Points, in no order, along strands that fork and pass close to each other.
Two points are linked if the straight distance between their rows is under 27.3.
<209>: [ 22  -1  17 -31 -21  -3   2  33]
<6>: [ 18  -3  14   9  26 -15 -36 -29]
<464>: [ 33  -4  37 -11  -9   7 -25 -12]
<320>: [ -9 -19  -9  -6   9 -21 -12 -19]
<634>: [ 19  -8  18  -1  11  -7 -27 -22]
<143>: [-48 -24 -34   5  15 -28   6 -23]
<657>: [-35 -19 -24   9  21 -26  -3 -27]
<25>: [ -7  24  -7  47 -10  45  12 -26]
<67>: [ 16 -32 -12 -21  17 -26 -22 -16]
<650>: [-18   6   0  21  18  -7 -12 -31]
<735>: [-25  -6 -15 -14 -16  -8  22  15]
<626>: [ 12  36  23  36  14  16 -21 -29]
<443>: [-26   9 -20  24 -24  33  30 -13]
<486>: [  7   2  16 -12 -24  10   6   2]
<495>: [-30  19 -28   2 -15  18  56  70]
<149>: [ -8   3   5  17  22 -10 -20 -31]
<430>: [ 41 -38 -25 -41  18 -29 -17  -1]
<17>: [ 15   6  15 -28 -20   1  13  50]
<600>: [ 16  42  21  44   8  32 -14 -29]
<28>: [ 39 -20   3 -41  -5 -20 -15  29]
<645>: [  5  31   5  47  -4  43   2 -28]
<177>: [  1 -28 -11 -15  12 -24 -16 -13]
<112>: [ 28 -23  -6 -39  -3 -23 -10  24]
<705>: [-41   1 -19  22   5   1  13 -27]
<222>: [-41   3 -20  23  -4  11  21 -25]
<274>: [ 22  14  35  15   4  15 -23 -25]
<549>: [-22 -23 -18  -1  13 -23  -6 -20]
<86>: [ -1   3  13   2 -18  16   7 -10]
<744>: [-35  -6 -15  16  12 -11   2 -28]
<524>: [ 41 -11  29 -30 -15  -4 -20   9]
<393>: [ 27 -33 -16 -18  28 -27 -28 -23]
<525>: [-26 -22 -35 -26  -1 -33  15  26]
<382>: [-42 -27 -37  -9   7 -31  11  -9]
<544>: [  7  20  16 -10  -3  19  32  89]
<678>: [-15  18  -3  -2   1  16  45  88]
<615>: [ 17  22  22 -16 -14  19  26  81]
<295>: [-26  -3 -11  -8 -19  -1  21   5]
<450>: [-17  29  -2  39  21   7  -8 -33]
<151>: [ 15  24  30  25  13  12 -24 -30]
<579>: [ 17 -13  -6   5  41 -28 -39 -33]
<267>: [ 16  15  17 -24 -24   9  18  57]
<655>: [ 43  -9  36 -24 -14   3 -25  -1]
<713>: [ 20 -13  17 -20  -9  -7 -14  -3]
<7>: [ 25 -26 -14  -6  38 -29 -37 -31]
<168>: [ -7  18 -11  42 -19  48  18 -21]
<652>: [-25  -3  -9   2 -13   5  18  -8]
<178>: [ 13  36  16  45   0  40  -6 -28]
<113>: [ 42 -16  18 -38 -13 -12 -17  20]
<2>: [-19  46  -8  48  28   0 -14 -33]
<610>: [-34 -23 -34 -18  -3 -31  15   8]
<31>: [-21   0  -2  10  -5   5   9 -20]
<169>: [-25  19 -16  -1  -8  15  49  78]
<660>: [-10   4   8   9  -9  11   5 -19]
<190>: [ 13  -6   3   9  33 -21 -37 -30]
<488>: [ 12   0  19 -19 -24   4   5  15]
<508>: [ 23  21  26 -23 -22  18  19  68]
<647>: [ 16 -16   8 -27 -12 -12  -9  12]
<419>: [-27  15  -6  32  15   5  -1 -32]
<334>: [-4 19  6 -7 -1 16 39 88]
<573>: [ 33 -31 -17 -41   6 -28 -14  13]
<300>: [-25 -11 -23 -22  -9 -20  21  28]
<728>: [-35   6 -22  26 -13  22  28 -19]
<438>: [-16  12 -18  31 -25  41  27 -16]
<418>: [ 18 -13  19 -11   0  -6 -21 -13]
<59>: [ 27   6  38   1  -4  10 -22 -19]

A fork is a point with three links, a tip a point with one. Leave the first point through the second and follow the links. Name the first fork or tip that comes.
<544> / <334> => <495>
<450> / <419> => <149>
<634> / <418> => <647>
<393> / <67> => <657>
<655> / <524> => <430>
<149> / <650> => <2>

Name the points in between on the shortest way along the links from the first point to the second, in order.
<634> / <7> => <6>, <190>, <579>
<209> / <295> => <488>, <486>, <86>, <660>, <31>, <652>
<178> / <464> => <600>, <626>, <151>, <274>, <59>
<222> / <25> => <728>, <443>, <438>, <168>
<7> / <320> => <393>, <67>, <177>
<524> / <430> => <113>, <28>, <112>, <573>
